Each row is a point on a landscape with many peaks, with its height.
A climber steps from a point to whichever of its 6 nearest points has the largest rise for the distance, and stops where none of them is higher. Distance is the straight distance between rows; heights are no part of it.
Fav h=6.4: | 116 |  90 | 128 | 132 | 104 |  35 |  92 |  76 |
babo h=40.6: | 119 |  96 | 101 |  95 | 108 | 118 |  93 | 101 |
posav h=46.0: |  87 | 112 |  76 |  96 |  70 | 120 | 115 | 138 |
Bubo h=46.4: | 101 | 106 | 118 |  75 |  82 |  49 | 128 | 134 |
Lagam h=25.2: |  63 | 115 |  63 | 112 | 106 | 158 |  84 |  84 |
Sali h=57.1: | 101 |  96 |  81 |  80 | 114 | 147 |  91 |  91 |
kof h=25.0: | 136 |  81 | 126 |  88 | 127 |  85 | 112 |  98 |
Vit h=59.0: |  83 | 110 |  71 |  93 |  79 | 135 |  99 | 120 |
bem h=20.6: |  70 | 116 |  79 | 122 |  56 |  61 | 105 | 139 |
zud h=34.3: |  75 | 117 |  88 |  98 |  48 |  53 | 125 | 146 |
lozan h=23.3: | 138 |  83 | 129 |  61 | 115 |  93 | 125 | 111 |
Sizi h=43.2: |  78 | 107 |  76 | 106 |  93 | 146 |  85 | 106 |
git h=60.7: |  62 | 119 |  68 | 137 |  88 | 121 |  70 |  88 |
Zis h=60.4: |  98 | 112 |  96 |  82 |  60 |  90 | 140 | 158 |
vakif h=45.3: |  83 | 106 |  64 |  99 |  92 | 154 |  99 | 107 |
dosu h=46.3: |  98 | 108 |  90 |  70 |  66 | 112 | 138 | 151 |
tem h=61.0: | 106 |  96 | 138 |  75 |  91 |  29 | 124 | 120 |
kav h=61.2: | 125 |  84 | 115 |  99 | 146 | 134 |  87 |  62 |
sabug h=31.2: | 117 |  97 | 115 | 108 | 101 |  61 |  96 |  93 |
nebut h=33.4: | 116 |  96 | 143 | 102 | 108 |  29 | 114 |  95 |
zim h=34.2: | 129 |  87 | 119 |  78 | 111 |  73 | 119 | 115 |
bag h=15.0: | 109 |  87 | 108 | 119 | 114 |  91 |  87 |  72 |
nuv h=4.6: |  92 | 101 |  86 |  80 | 141 | 166 |  79 |  59 |
von h=6.7: |  60 | 123 |  61 |  84 | 121 | 176 |  84 |  66 |
roro h=46.8: |  89 | 119 |  94 |  88 |  60 |  68 | 121 | 151 |
sapin h=24.8: | 130 |  82 | 122 | 116 | 111 |  77 |  95 |  85 |
ramit h=33.8: |  87 | 114 | 112 |  93 |  72 |  30 | 120 | 137 |
nuz h=58.2: | 108 | 101 |  95 |  89 |  89 | 104 | 111 | 121 |
kigu h=36.2: |  93 | 102 |  75 |  81 |  88 | 165 | 125 | 132 |
Migad h=0.8: |  88 | 104 |  97 | 143 | 106 |  84 |  72 |  73 |
gazab h=35.0: | 120 |  88 | 117 |  96 | 104 |  86 | 106 |  98 |
dus h=33.6: |  83 | 113 |  76 | 112 |  52 |  97 | 109 | 134 |
larof h=36.3: | 121 |  77 | 105 |  93 | 134 | 134 |  95 |  76 |
Bozu h=5.7: |  56 | 125 |  58 | 144 | 102 | 123 |  50 |  62 |
Piv h=13.8: |  96 |  94 |  94 | 111 | 119 | 117 |  84 |  64 |
rofi h=22.8: | 120 |  97 |  91 |  74 | 106 | 142 | 111 | 117 |
keto h=42.0: |  90 | 107 | 131 |  83 |  91 |   9 | 123 | 119 |
pamuz h=44.0: | 115 | 101 | 115 |  96 |  96 |  76 | 109 | 119 |
sitep h=6.8: | 103 |  87 | 121 | 150 | 115 |  66 |  74 |  47 |
vona h=17.4: | 129 |  91 | 117 |  62 | 107 | 103 | 129 | 128 |
furag h=2.8: |  77 | 107 |  83 | 123 | 120 | 127 |  65 |  55 |
Sela h=26.3: | 102 |  92 | 100 | 125 |  88 |  85 |  81 | 100 |
Muz h=26.5: |  98 |  85 | 115 | 128 | 129 | 110 |  71 |  44 |
miz h=41.2: |  97 |  96 | 100 | 112 |  82 |  80 | 103 | 121 |
Ralo h=51.1: | 113 | 100 | 141 |  59 |  99 |  41 | 131 | 120 |
Diped h=29.7: |  93 | 104 |  78 |  84 | 108 | 175 |  96 | 104 |
pebu h=12.0: | 120 |  81 | 133 | 139 | 116 |  81 |  84 |  50 |
butu h=33.7: | 138 |  78 | 125 | 105 | 126 | 110 |  95 |  69 |
Puvis h=25.9: |  82 | 103 |  78 | 109 | 103 | 122 |  75 |  88 |
tet h=17.9: |  91 | 106 |  87 |  93 | 133 | 150 |  73 |  55 |

For each start below, name the point where the climber stops.
Piv => kav
bem => Zis
sapin => nuz

Call two points neighbours if one is among the 6 nearest of the other. Go from one point of each pair to the other, from neighbour to neighbour, staying as high as possible. Name the lowest point that can't be avoided.
Sali and Vit => vakif
tem and git => Sizi
Zis and tem => Bubo
